Each scene shows the same named points in several views. A view is turned or mirrored, and shifted as a whole, has a little noise and may leave points out.
In the rows, 100 means zero.

Scene 1
View 1
j_585: 96	57	94	69	96	110	88	72	106	93	92	105	141	57	122	97	124	113	85	84	101	123	59	88	119	105	127	101	106	85	53	70	97
j_131: 110	75	107	100	117	100	109	87	72	85	103	87	109	98	90	79	76	121	75	100	112	106	73	88	102	101	101	115	83	110	43	84	94
j_885: 119	78	106	110	118	94	125	89	64	73	104	81	97	115	76	72	52	122	70	112	120	90	80	84	105	91	92	131	60	121	40	95	84
j_586: 62	84	94	67	118	80	75	89	125	105	92	93	136	53	125	128	159	96	121	87	103	108	68	100	118	91	118	105	149	63	108	81	99
j_160: 109	73	107	107	134	106	108	95	69	100	120	108	102	120	83	92	78	103	77	108	129	99	71	88	75	136	96	128	106	113	50	108	112
j_362: 75	99	110	98	152	78	90	111	88	110	118	89	99	105	94	118	114	95	113	107	125	95	78	101	79	115	89	120	145	88	99	106	116
j_471: 101	69	81	89	108	94	114	81	104	83	100	117	124	93	101	115	112	90	95	107	130	76	70	89	112	107	115	145	107	91	73	115	89
j_719: 113	66	93	99	112	102	118	82	83	82	104	107	114	104	91	92	83	107	77	107	125	87	71	85	104	109	108	136	85	106	48	105	92
j_648: 104	81	98	108	132	93	118	96	80	90	114	107	100	120	82	103	82	96	86	115	133	79	75	88	89	120	96	142	103	107	64	118	100
j_999: 92	76	95	87	116	92	101	86	98	93	100	101	122	84	105	106	112	103	94	98	117	97	69	93	109	102	110	122	111	88	72	94	94
j_787: 70	100	107	89	129	67	92	99	100	89	94	65	110	75	101	104	115	113	112	100	107	96	82	100	116	68	97	109	115	83	97	80	89
j_317: 80	92	108	92	132	81	91	96	90	98	103	79	110	86	97	102	109	109	102	99	112	104	76	97	101	91	97	111	117	90	86	87	99
j_94: 78	78	88	78	116	87	93	87	116	98	99	108	130	74	112	126	138	90	110	97	118	93	68	97	112	102	116	124	136	76	95	100	98
j_67: 84	82	87	87	116	79	105	88	110	88	95	97	121	81	103	118	118	96	108	105	121	79	76	94	119	88	110	133	116	83	91	104	87
j_148: 68	100	86	87	125	59	106	96	119	84	92	84	114	80	102	131	130	90	126	110	124	66	84	99	125	67	103	138	126	75	118	109	82
j_582: 98	82	100	100	124	87	111	92	85	87	105	92	106	102	90	98	91	105	90	108	122	86	77	90	101	101	99	133	101	100	69	103	93
View 2
j_148: 116	89	105	69	74	79	96	108	105	109	129	141	80	95	120	105	95	78	83	131	78	84	119	105	136	82	116	97	85	88	85	45	83
j_317: 88	80	100	88	104	91	100	88	95	116	103	141	103	86	95	122	109	88	86	95	89	73	119	118	105	98	101	81	87	81	104	74	92
j_94: 89	90	104	88	75	81	101	98	109	126	120	138	93	73	88	96	121	75	78	116	76	94	108	115	112	106	92	99	83	83	67	57	93
j_585: 67	81	97	100	79	109	133	84	106	115	97	110	125	67	58	108	130	72	57	108	65	92	108	123	91	127	72	104	68	81	84	96	115
j_648: 97	100	84	109	96	74	102	83	86	116	107	138	89	84	115	153	123	132	79	91	90	93	79	99	77	110	103	67	113	114	100	69	78
j_586: 79	77	116	78	79	88	99	101	116	127	118	144	101	74	69	71	117	46	85	119	78	85	130	128	131	101	92	109	67	60	64	60	102
j_160: 78	95	82	119	107	79	103	74	85	127	97	140	101	74	99	153	132	135	82	74	93	90	78	108	62	119	93	62	116	106	102	79	83
j_582: 95	90	87	98	94	85	109	85	89	108	107	132	99	87	110	144	114	114	75	98	85	85	97	103	89	106	102	75	101	104	107	76	86
j_471: 100	101	91	99	67	78	114	95	102	113	121	123	89	77	105	125	121	104	66	122	70	105	84	98	95	113	93	92	94	110	75	66	88
j_999: 89	88	95	97	83	92	113	89	100	115	109	128	102	80	89	121	120	93	72	108	76	90	100	111	97	110	92	89	86	92	90	75	95
j_362: 86	86	101	94	111	70	73	89	93	136	109	167	86	83	101	117	119	102	105	84	104	78	109	120	103	95	109	71	103	79	89	51	79
j_787: 97	71	105	76	102	99	101	92	94	103	103	137	107	95	97	117	92	75	84	103	88	62	137	121	124	86	109	87	77	73	119	77	94
j_131: 85	84	80	106	101	101	125	75	82	103	88	116	117	85	93	156	116	118	62	86	81	76	96	109	74	117	92	73	96	105	125	101	97
j_719: 94	96	81	109	84	90	125	81	88	105	103	117	103	81	104	155	121	122	61	101	74	94	82	99	74	118	93	78	101	116	104	86	91
j_67: 103	91	97	85	76	84	108	97	103	111	120	131	92	86	106	116	108	86	75	121	75	91	107	107	113	99	100	94	86	94	84	61	88
View 3
j_67: 87	109	78	89	101	105	79	124	133	97	103	78	108	90	128	140	98	91	64	74	76	100	87	101	123	77	89	91	106	116	83	95	119
j_787: 99	96	55	93	116	118	79	119	128	87	95	102	124	99	157	129	89	100	37	56	76	101	86	90	128	85	87	111	102	116	93	89	131
j_94: 87	103	75	94	97	100	90	143	129	89	97	72	112	78	112	148	102	101	57	87	75	95	86	102	116	100	80	88	117	117	88	83	126
j_148: 79	115	68	81	109	110	71	135	156	111	113	69	108	93	151	148	92	71	46	73	64	101	78	103	122	71	80	103	102	124	77	84	127
j_648: 88	122	99	91	90	93	123	90	105	121	104	99	118	109	113	121	112	102	82	60	101	111	108	111	106	57	113	101	120	103	78	116	102
j_160: 96	115	98	98	87	91	144	88	85	112	95	114	131	108	102	115	118	123	80	59	112	110	115	106	103	71	116	101	125	96	84	116	104
j_582: 94	114	86	92	98	101	102	93	107	106	99	101	118	104	125	121	105	103	73	57	95	107	101	103	119	64	106	99	110	105	84	108	110
j_585: 113	82	73	111	94	105	71	126	90	42	74	90	114	76	95	133	102	133	77	80	90	86	88	86	135	113	92	71	107	106	107	95	119
j_317: 98	100	65	97	107	110	102	113	114	92	92	105	128	102	139	127	98	109	46	62	86	100	94	93	119	88	92	107	112	109	92	94	126
j_471: 86	117	93	89	91	98	86	118	124	103	104	72	102	89	109	142	105	90	81	80	84	103	89	107	121	71	97	83	111	111	80	102	110
j_885: 111	115	94	94	99	106	93	53	83	93	92	125	117	120	129	99	105	112	97	34	111	113	111	98	132	39	126	101	97	95	89	135	93
View 4
j_885: 98	134	85	122	77	113	106	132	124	123	115	104	98	138	141	161	107	108	84	124	132	54	104	101	87	106	128	62	95	64	161	115	108
j_719: 99	132	85	116	92	116	121	126	117	111	111	93	85	126	125	145	99	103	90	123	122	69	108	103	74	122	115	91	86	81	124	105	86
j_585: 87	121	75	107	113	115	86	88	61	101	112	80	107	131	110	127	79	72	75	119	109	97	103	109	79	123	102	108	99	116	83	110	53
j_471: 91	120	85	97	91	127	137	130	118	98	112	96	74	111	107	121	94	104	105	116	115	84	97	110	69	126	96	111	82	99	98	98	71
j_999: 96	115	86	102	92	115	113	106	90	92	119	98	84	113	110	125	94	102	94	116	105	86	87	103	76	113	101	104	86	106	105	104	70
j_648: 113	123	97	118	80	114	132	123	123	91	115	109	65	109	120	148	113	126	103	118	105	66	90	95	70	107	112	93	71	79	136	103	94
j_586: 89	94	89	77	94	113	105	78	51	66	130	104	87	94	89	93	84	100	98	104	81	110	57	108	77	105	82	123	89	141	77	100	40
j_362: 126	104	106	111	79	106	122	88	84	58	126	117	58	87	106	136	115	135	105	111	79	80	63	87	69	91	102	108	62	102	124	99	76
j_67: 89	107	90	84	81	120	127	117	99	91	125	109	83	103	105	108	92	110	107	109	106	88	71	110	77	112	94	105	89	113	108	101	70
j_131: 102	131	84	123	90	107	97	108	98	109	115	96	97	134	130	155	102	99	78	125	117	67	102	98	82	109	122	78	90	80	139	111	92
j_94: 96	107	90	88	93	118	123	101	82	78	121	100	76	98	95	107	90	105	103	110	93	100	76	108	71	114	87	121	82	121	87	100	54
j_317: 101	109	93	102	80	106	103	92	77	82	128	112	88	108	111	129	101	113	93	111	94	83	66	96	83	95	105	94	85	105	127	106	76
j_160: 126	132	96	141	92	108	116	107	111	87	109	95	61	118	127	167	115	115	88	128	104	64	110	86	64	111	121	94	65	71	130	106	91
j_787: 87	101	93	82	74	108	102	95	71	84	137	121	97	105	110	113	95	114	98	105	95	86	49	104	91	89	101	88	97	117	131	108	75
j_148: 81	95	95	61	68	121	139	121	98	81	134	125	81	89	95	88	94	125	119	98	98	92	43	112	81	101	85	105	90	122	116	96	68
View 5
j_317: 127	112	95	80	103	131	88	93	104	70	127	104	117	96	99	99	107	68	77	97	80	96	88	91	119	102	104	125	90	99	119	113	92
j_148: 93	109	125	104	81	125	66	97	117	50	100	100	95	88	84	91	116	94	89	97	86	117	106	100	98	85	95	144	120	104	102	129	113
j_586: 123	123	99	99	80	132	88	103	161	88	92	86	98	93	90	82	86	70	71	107	118	83	121	92	134	79	98	139	108	121	100	117	109
j_67: 93	126	107	93	94	125	84	101	107	67	105	97	111	85	91	100	119	83	83	93	90	100	107	93	97	97	112	131	111	99	105	122	94
j_362: 139	105	122	91	105	110	88	62	97	79	114	109	114	109	92	102	101	77	79	107	88	116	68	83	108	92	115	133	72	117	129	106	94
j_582: 103	124	99	77	112	125	90	90	73	68	126	106	128	88	98	109	128	76	80	88	73	101	86	91	91	115	120	117	91	90	119	113	75
j_585: 107	150	61	74	103	142	112	123	127	102	112	82	131	79	106	98	104	53	64	89	107	53	128	90	129	113	119	109	100	95	103	112	73
j_471: 79	143	106	91	103	118	95	101	89	80	94	92	127	78	93	107	127	88	82	89	98	97	108	89	82	109	130	121	106	98	105	115	78
j_160: 121	133	97	71	129	112	110	72	54	92	128	108	146	97	103	118	125	69	75	89	79	98	68	80	89	126	140	108	63	97	133	98	59
j_885: 95	126	77	55	130	137	97	103	37	58	154	112	148	81	111	122	147	69	82	75	45	92	82	93	86	141	121	101	89	65	126	115	55
j_648: 103	129	112	79	118	111	96	76	56	77	118	107	135	93	99	116	133	83	84	88	76	109	74	84	78	119	133	115	82	95	127	108	67
j_719: 87	138	86	69	121	128	99	100	56	74	127	102	144	80	103	118	141	75	80	78	71	91	95	91	80	132	132	105	94	79	119	115	60
j_131: 111	130	71	60	121	138	104	103	67	75	143	105	141	85	109	113	128	60	74	82	65	80	90	90	103	130	120	103	85	79	124	111	62
j_999: 110	132	88	82	102	130	96	103	106	83	113	95	123	87	99	102	111	69	74	91	93	85	104	91	113	108	114	119	96	98	111	114	82
j_94: 106	133	106	96	91	120	92	96	126	88	91	89	112	88	90	94	104	79	77	99	111	92	110	91	107	91	116	131	104	113	104	115	94

Which points are out of place in each view (at most two, in the order of its rows)? Write - if all are in place.
view 1 => -
view 2 => j_787
view 3 => j_471
view 4 => j_648
view 5 => j_719, j_999

Scene 2
View 1
j_433: 90	109	81	46	97	88	70	89	107	70	135	106	92	95	134	113	74	127	105	91	119	103	48	106	131	128	104	122	134	86	90	100	72
j_351: 37	114	79	125	125	106	117	129	78	116	51	149	94	80	119	136	106	102	98	113	125	116	120	96	98	109	78	98	64	78	139	118	95
j_956: 103	52	91	43	111	94	87	81	78	107	107	89	101	66	164	122	103	148	116	61	99	148	76	95	89	85	104	92	93	112	103	91	114
j_98: 59	86	87	103	124	110	115	128	62	125	57	121	101	73	138	144	116	117	110	87	113	143	134	85	80	84	85	88	51	101	127	115	114
j_492: 62	94	82	111	124	102	114	118	73	118	51	135	93	79	134	130	115	113	103	101	118	129	118	95	88	95	79	92	56	89	132	107	107
j_711: 79	98	80	74	110	93	88	97	95	91	97	122	93	88	134	117	91	123	104	95	117	113	74	104	112	114	91	109	101	87	111	100	87
j_518: 92	99	83	64	105	93	83	99	92	88	105	112	90	93	138	117	92	125	108	89	115	115	72	101	112	110	94	110	102	91	102	98	85
j_348: 65	90	80	120	128	103	117	119	72	124	38	141	89	79	134	127	120	111	103	106	117	127	123	96	85	93	73	87	45	84	138	105	111
j_331: 48	92	86	51	110	99	89	98	88	95	131	100	114	64	138	139	77	132	103	72	116	132	72	93	115	118	112	105	122	100	106	113	91
j_360: 81	79	87	62	111	98	92	99	80	103	100	102	102	73	149	129	98	133	111	75	108	136	88	93	98	97	99	98	91	102	107	101	104
j_911: 60	126	82	99	108	105	96	134	84	94	89	126	91	97	120	136	94	105	102	102	125	110	108	92	111	114	90	112	89	87	112	120	80
j_552: 136	52	78	81	121	81	92	64	94	110	49	136	74	87	160	83	125	137	110	102	103	121	68	120	86	86	71	89	61	82	124	63	117
j_530: 113	86	80	54	103	82	75	75	106	82	108	120	84	93	145	98	91	133	104	93	111	107	48	115	117	114	92	111	110	85	102	84	88
View 2
j_911: 100	82	76	83	101	86	86	102	96	82	106	96	74	81	97	122	139	114	132	84	57	88	110	131	118	118	98	100	90	93	112	73	148
j_518: 95	91	98	77	114	94	108	89	117	82	108	96	81	102	111	128	95	140	117	119	76	78	88	113	105	102	89	93	85	101	114	77	129
j_348: 119	83	45	92	95	43	81	113	93	71	127	133	77	75	106	124	140	102	155	98	101	40	133	116	133	123	70	78	100	80	93	91	168
j_530: 95	93	113	69	121	93	116	89	129	84	104	91	79	124	123	116	68	160	108	132	82	80	89	96	112	100	78	83	79	101	107	70	122
j_351: 111	75	43	89	92	51	84	110	91	64	117	115	72	75	103	117	148	97	147	73	75	69	130	133	135	130	87	84	97	83	95	75	175
j_492: 114	83	50	92	96	51	88	109	95	72	126	127	79	77	104	127	135	105	151	96	95	49	123	121	126	118	76	81	99	85	97	89	165
j_433: 84	88	117	68	119	112	120	79	127	81	95	74	76	117	115	122	77	156	96	116	57	106	76	118	99	98	101	96	78	109	118	57	120
j_552: 117	98	90	77	116	51	98	110	121	85	126	129	81	120	128	111	72	150	139	150	128	27	119	69	131	105	43	62	90	88	87	97	137
j_98: 110	84	42	96	95	55	89	103	87	70	135	134	86	55	99	148	143	98	157	103	100	37	111	131	112	110	81	89	106	90	105	102	161
j_956: 96	97	87	85	115	81	124	80	117	78	131	121	96	85	113	160	80	145	126	152	115	38	71	108	86	83	76	85	98	107	115	102	121
j_711: 98	86	88	77	110	82	110	92	114	75	109	96	79	101	113	123	97	138	119	109	77	81	96	116	113	106	87	87	86	99	108	71	138
j_331: 83	81	76	84	109	91	139	68	118	57	114	92	86	83	112	154	93	136	105	109	70	90	63	146	83	94	109	95	94	111	118	68	137
j_360: 95	90	74	86	108	77	116	83	111	72	127	119	91	77	108	155	99	132	129	129	100	50	81	122	93	95	87	88	99	102	114	95	134
View 3
j_552: 108	115	135	42	174	84	113	58	126	70	131	125	102	85	102	144	99	46	69	143	102	77	108	112	125	87	98	102	76	105	101	84	74
j_98: 72	80	135	73	140	100	90	85	104	75	125	54	138	64	76	96	116	92	96	123	83	97	93	106	82	81	82	129	122	136	75	122	95
j_351: 72	88	110	53	138	102	72	116	111	104	101	69	123	68	69	68	136	116	95	131	91	92	81	123	90	74	86	140	108	131	76	104	98
j_348: 77	85	125	48	157	93	85	94	111	87	116	67	124	60	77	91	124	88	91	134	92	86	88	115	100	70	83	140	114	124	82	113	91
j_433: 115	131	96	110	92	132	90	103	123	98	98	154	109	137	99	108	107	132	85	115	93	113	98	120	80	122	114	64	52	128	93	57	96
j_911: 92	105	100	85	117	123	77	116	111	106	94	91	127	96	86	84	113	135	103	116	88	104	91	117	83	90	106	118	98	130	85	92	93
j_331: 92	103	123	121	84	125	89	87	115	72	124	120	122	121	79	102	122	116	83	112	84	124	93	113	57	122	90	62	70	148	76	80	112
j_492: 77	89	124	57	147	97	85	95	111	88	118	72	125	67	76	91	123	94	91	131	91	91	89	115	93	76	86	131	109	129	80	110	92
j_530: 117	129	112	87	122	113	103	82	128	85	112	153	103	124	104	129	100	96	75	124	98	100	105	116	98	112	111	70	55	118	99	62	85
j_360: 91	96	136	100	119	111	103	69	112	62	134	98	128	97	88	124	102	87	85	117	83	108	105	105	77	104	90	85	91	135	83	98	97
j_956: 98	101	149	107	119	110	114	48	114	44	150	113	125	104	94	145	94	69	78	116	83	111	112	100	79	116	90	66	82	135	84	94	94
View 4
j_360: 94	98	73	70	114	96	98	79	116	122	84	101	95	88	115	55	99	136	58	78	109	104	78	107	95	115	91	109	112	73	92	99	84
j_433: 118	76	77	52	128	91	119	133	116	67	94	69	73	120	117	76	117	143	101	111	83	100	89	122	93	136	121	133	107	117	92	76	82
j_518: 108	75	76	68	118	86	108	105	122	92	88	87	91	115	116	68	100	134	86	98	99	98	85	115	89	116	105	121	106	91	89	92	87
j_98: 71	73	60	86	96	81	85	43	134	142	63	120	124	75	106	67	75	124	62	75	109	119	82	100	74	68	88	90	108	49	80	118	77
j_911: 83	47	64	74	106	75	104	81	137	93	70	96	108	99	97	92	88	132	106	100	88	121	88	113	61	77	116	106	103	84	81	105	71
j_552: 134	68	83	92	109	84	77	84	135	128	88	108	111	144	143	34	68	112	58	91	111	69	99	111	121	105	58	123	93	43	80	105	112
j_348: 84	48	56	92	92	76	76	46	147	137	59	119	131	97	117	69	64	117	71	89	97	108	98	107	86	55	83	94	97	43	74	120	81
j_331: 83	97	61	45	119	100	110	100	116	95	79	81	80	71	115	73	122	150	74	91	84	118	82	114	96	128	119	109	114	107	100	83	63
j_351: 74	33	47	81	92	72	83	54	153	120	50	110	129	86	112	89	73	123	92	100	81	124	100	109	76	49	101	93	95	61	75	114	67
j_492: 83	52	58	86	95	77	81	52	144	131	61	113	124	92	117	71	72	121	73	89	97	112	95	105	85	65	87	94	98	51	79	115	79
j_711: 105	66	68	65	113	87	100	100	129	95	80	88	95	110	121	72	98	133	87	102	89	101	93	117	95	108	103	118	102	87	89	91	80
View 5
j_530: 146	70	110	123	102	88	97	116	116	98	80	153	104	76	75	62	85	83	68	79	98	77	102	93	84	124	118	84	98	88	84	92	95
j_98: 103	118	79	106	89	128	144	114	84	90	128	56	72	83	72	98	102	144	97	108	140	125	62	64	96	119	119	90	93	138	119	103	114
j_956: 118	71	69	108	117	138	105	121	93	100	103	118	88	62	93	52	61	115	66	84	101	105	77	84	112	137	125	91	106	76	96	82	112
j_711: 110	89	106	115	82	90	106	115	100	91	93	127	100	99	65	78	103	102	69	97	109	98	95	88	84	110	107	93	87	104	97	99	106
j_360: 107	87	78	109	101	126	115	118	91	94	107	104	89	78	79	68	82	120	72	93	111	112	78	79	104	128	116	92	98	96	103	90	112
j_518: 122	79	105	116	80	92	100	112	101	85	96	128	100	93	71	71	93	101	70	90	108	96	97	91	87	110	110	91	86	94	94	96	105
j_552: 190	88	104	125	118	109	134	107	128	101	101	108	77	47	87	75	73	105	107	70	126	73	76	71	84	142	140	64	112	120	94	91	82
j_351: 100	134	107	115	77	97	146	113	97	93	113	70	83	106	49	116	134	125	101	112	145	111	76	64	71	107	107	91	84	156	115	116	109
j_492: 118	122	96	113	89	111	145	113	96	94	117	70	75	87	65	102	111	130	103	105	142	110	70	64	84	117	118	87	92	145	114	107	104
j_331: 67	86	85	109	97	109	95	129	87	103	89	137	109	101	64	66	101	100	47	103	95	113	97	89	94	116	97	112	92	88	96	95	123
j_348: 126	127	96	114	89	112	154	110	99	92	120	61	72	84	65	109	111	132	111	103	148	108	66	59	80	120	122	83	95	154	114	108	102
j_433: 111	66	117	117	76	72	80	116	104	87	80	163	118	103	66	62	99	82	50	88	91	89	114	104	82	106	100	98	83	75	85	95	106
View 6
j_956: 97	135	84	134	115	56	130	128	103	87	96	63	126	108	102	85	136	98	84	98	60	91	86	79	78	76	110	117	120	94	115	107	81
j_492: 116	125	88	95	146	124	96	98	104	99	138	115	108	100	119	102	106	118	157	111	52	133	92	88	98	48	85	110	102	77	86	90	85
j_552: 91	117	81	95	139	75	78	142	68	130	108	84	109	149	131	76	105	97	112	109	51	122	45	56	75	51	118	92	113	72	116	99	114
j_711: 118	116	94	102	114	89	98	101	101	66	117	101	81	114	117	84	95	127	105	106	72	110	84	104	73	87	117	99	105	90	109	97	89
j_331: 131	132	100	130	102	76	126	97	124	35	108	90	89	95	94	84	111	131	87	95	78	96	107	116	84	97	113	101	110	102	110	100	69
j_351: 131	121	94	90	145	139	91	82	112	83	149	135	90	98	122	103	92	135	168	111	56	140	101	102	101	55	83	104	97	77	81	85	79
j_433: 120	105	100	105	88	68	103	99	102	37	101	91	59	115	116	77	87	132	67	101	88	95	81	123	52	120	139	92	102	101	122	103	96
j_98: 108	130	85	107	147	129	117	93	118	98	140	107	127	78	113	113	124	111	161	108	49	123	110	90	101	50	72	132	106	82	77	92	72
j_348: 115	124	88	91	155	130	91	100	100	111	141	118	111	104	124	102	107	116	168	112	48	138	90	82	102	41	83	111	104	72	82	88	86
j_360: 106	128	88	121	122	79	120	111	108	82	110	82	115	98	105	90	124	110	106	102	63	101	93	91	84	74	103	116	112	91	104	101	80
j_530: 110	108	95	100	105	64	94	116	87	69	99	86	74	134	122	74	91	118	76	104	79	102	63	98	56	98	137	91	106	92	125	101	105
j_911: 120	107	98	90	123	124	99	73	113	63	135	119	77	90	124	102	91	133	135	112	73	120	101	119	73	89	103	114	95	91	91	92	85
j_518: 110	109	94	102	111	83	105	101	100	66	111	91	81	111	120	88	98	121	95	105	74	104	83	107	63	97	121	107	103	92	111	102	92

Which points are out of place in each view (at most two, in the order of its rows)? Write - if all are in place.
view 1 => j_360
view 2 => j_956
view 3 => j_433
view 4 => j_552
view 5 => j_530, j_711
view 6 => j_98

Scene 3
View 1
j_538: 117	104	86	79	86	85	110	105	98	97	99	102	77	117	111	113	114	94	122	93	105	49	115	95	107	105	65	110	72	95	101	87	94
j_453: 109	95	118	104	76	98	114	98	90	102	80	118	90	106	106	99	113	95	113	80	107	58	93	98	103	125	55	106	76	113	98	96	104
j_737: 95	85	107	92	97	86	116	105	91	122	74	131	83	100	90	92	110	81	139	87	80	52	130	112	100	122	63	135	87	100	94	105	102
j_978: 111	98	111	95	64	97	109	104	85	96	100	115	83	104	115	111	101	101	94	73	126	83	79	72	96	109	63	84	85	122	110	83	105
j_870: 116	99	113	92	69	95	112	97	92	96	114	114	82	106	119	107	115	91	95	66	122	81	78	70	101	106	66	81	78	118	116	87	103
j_967: 124	109	101	92	69	95	110	99	97	83	100	98	85	118	120	114	114	103	102	84	125	58	84	87	108	110	56	88	67	107	102	81	99
j_873: 92	80	103	79	98	79	116	107	90	130	103	138	73	93	97	93	111	68	130	73	81	77	128	86	92	104	78	124	96	106	111	104	102
j_791: 115	108	91	97	80	94	106	109	89	91	58	99	88	121	102	112	100	117	129	108	109	31	113	120	110	129	47	121	73	95	82	88	97
j_414: 128	117	78	83	71	91	102	110	93	78	93	86	79	127	120	126	101	118	107	102	130	48	96	92	109	105	56	93	71	99	96	73	93
j_587: 93	83	122	102	77	94	116	105	81	118	84	137	86	91	99	92	103	86	112	69	101	82	99	85	91	120	65	109	95	120	106	100	108
j_712: 115	96	106	83	100	84	121	91	109	109	104	115	82	114	105	95	140	70	136	82	81	37	123	109	114	115	65	123	60	91	101	103	97
j_904: 113	98	112	95	74	95	113	99	92	97	98	114	86	108	112	105	113	93	105	77	114	66	90	85	103	114	61	96	76	112	105	90	103
j_74: 120	101	109	88	74	92	113	94	99	94	117	110	82	112	120	106	124	87	100	71	115	68	86	76	105	104	66	86	69	110	113	87	101
j_232: 89	82	120	108	82	96	115	108	78	121	58	137	90	92	90	91	96	94	124	83	94	67	109	105	93	133	57	126	97	116	93	104	109
View 2
j_74: 108	76	119	98	115	107	119	115	96	118	94	121	128	105	103	114	81	85	108	124	75	90	97	85	116	104	98	112	88	102	74	89	104
j_538: 115	77	120	83	119	113	124	103	101	98	93	119	103	116	91	103	96	89	120	113	79	103	101	94	101	107	100	115	123	88	93	95	113
j_791: 116	80	137	64	112	117	135	92	115	98	78	120	84	127	112	69	103	95	135	105	92	113	97	110	94	109	107	116	137	79	101	72	120
j_904: 111	82	119	87	119	102	127	109	106	124	87	121	119	110	115	100	85	92	110	117	79	95	94	88	116	114	98	118	87	99	76	78	107
j_232: 116	98	106	57	137	90	140	89	132	130	72	111	94	129	139	72	103	108	110	97	87	104	93	87	112	145	90	136	93	93	87	62	112
j_978: 100	75	124	81	110	102	129	105	98	120	90	113	126	121	126	94	74	79	100	119	68	84	94	89	123	104	89	110	76	112	70	75	99
j_737: 124	100	96	65	146	94	133	91	129	119	80	115	88	121	110	90	115	113	114	94	87	112	99	83	101	149	95	139	115	81	97	85	118
j_712: 128	92	104	93	138	103	120	108	116	115	87	129	100	95	83	118	111	110	126	108	92	112	102	82	95	132	108	131	122	74	94	99	119
j_870: 103	77	118	94	114	102	122	113	96	123	93	118	132	110	114	109	75	82	100	125	70	86	94	84	122	105	93	112	75	108	68	82	100
j_453: 114	86	124	80	120	102	130	105	116	125	77	122	108	112	123	87	92	99	119	113	88	101	94	92	111	120	101	121	94	92	82	68	112
j_967: 107	72	135	90	104	115	125	111	95	109	90	123	119	111	108	98	79	81	119	123	79	93	96	98	111	91	103	104	100	98	80	80	107
View 3
j_904: 99	102	103	103	100	85	91	71	118	118	115	77	106	108	83	99	94	78	98	88	89	119	94	113	97	98	97	102	133	104	92	132	107
j_978: 90	87	100	99	97	84	99	78	121	117	120	78	106	118	74	97	94	76	89	85	83	131	85	122	97	114	112	84	131	101	93	142	120
j_232: 109	81	101	92	73	85	94	58	119	98	105	117	116	89	99	92	113	63	67	94	92	113	124	104	80	91	74	105	120	100	77	113	95
j_870: 93	99	102	106	106	82	94	79	122	126	124	66	104	119	75	99	91	84	100	87	86	128	85	120	103	105	110	89	133	99	92	149	116
j_538: 104	107	82	96	105	95	76	86	98	123	98	96	94	90	88	108	85	80	104	74	99	105	85	105	96	101	100	128	144	103	106	124	110
j_587: 103	84	103	101	86	77	95	64	125	115	122	98	113	102	92	92	109	74	72	94	92	121	115	112	92	91	85	93	118	94	74	134	100
j_414: 92	99	81	87	102	105	85	93	95	111	89	92	91	101	75	108	79	73	108	67	88	114	65	113	91	127	121	115	153	111	122	124	128
j_873: 111	89	81	105	98	67	75	76	115	141	122	115	105	85	101	98	106	93	68	86	109	108	116	103	101	74	80	113	117	75	71	142	93
j_74: 97	108	100	106	111	85	87	80	116	130	119	67	101	113	78	102	86	86	108	84	91	120	83	115	105	100	107	102	137	102	96	143	113
j_737: 117	93	89	94	84	82	78	64	108	115	101	125	109	73	107	98	108	74	74	87	105	100	124	95	86	78	67	127	124	95	79	112	88
j_453: 105	100	104	98	90	91	91	65	114	106	105	91	110	97	89	99	100	69	92	89	91	113	105	107	89	96	85	110	132	110	91	118	101
j_712: 117	125	91	106	109	86	66	73	103	131	104	90	102	80	101	107	90	88	108	84	108	94	106	94	101	73	73	142	140	101	92	119	89
j_791: 106	99	88	80	85	109	84	75	92	91	78	113	100	81	92	105	93	58	98	76	92	101	92	101	78	113	92	133	147	119	113	95	109
View 4
j_870: 142	92	106	97	94	129	102	70	113	87	99	130	95	113	118	110	83	76	123	81	75	87	109	105	108	113	118	134	75	151	97	83	113
j_414: 125	78	117	102	93	151	107	94	126	82	63	99	94	99	103	123	78	69	100	115	100	121	120	117	131	119	124	112	63	147	115	85	106
j_232: 138	81	86	61	57	117	97	107	91	90	104	128	70	115	101	97	90	84	107	88	91	106	134	107	76	128	140	101	120	103	98	65	81
j_712: 132	95	119	87	58	101	88	127	136	97	110	121	58	114	109	113	55	87	97	108	97	80	118	98	110	131	104	91	91	111	93	91	118
j_904: 137	87	103	88	82	125	100	88	116	87	99	131	85	110	114	109	81	77	114	89	83	93	113	106	100	120	115	120	87	136	97	82	105
j_967: 131	82	114	98	92	138	105	89	126	84	79	116	91	103	111	120	78	72	107	102	90	107	113	111	117	120	114	117	69	145	107	87	111
j_873: 149	105	104	83	52	97	82	105	92	104	120	113	64	136	101	94	66	92	110	89	85	76	130	97	107	112	149	113	100	111	92	70	111
j_737: 136	90	101	70	48	105	88	126	104	97	108	116	57	120	97	101	69	90	98	102	98	95	135	103	95	127	135	90	112	97	96	72	96
j_538: 130	88	119	95	75	126	97	111	126	90	85	106	77	111	104	117	66	78	98	111	99	101	120	107	123	122	121	103	76	130	106	86	114
j_587: 144	90	90	74	69	115	95	88	91	92	110	131	78	120	108	97	88	83	117	78	79	91	125	104	84	119	137	121	107	120	94	68	94

Which points are out of place in each view (at most two, in the order of its rows)? Write - if all are in place.
view 1 => j_538, j_904
view 2 => -
view 3 => j_737, j_453
view 4 => j_967
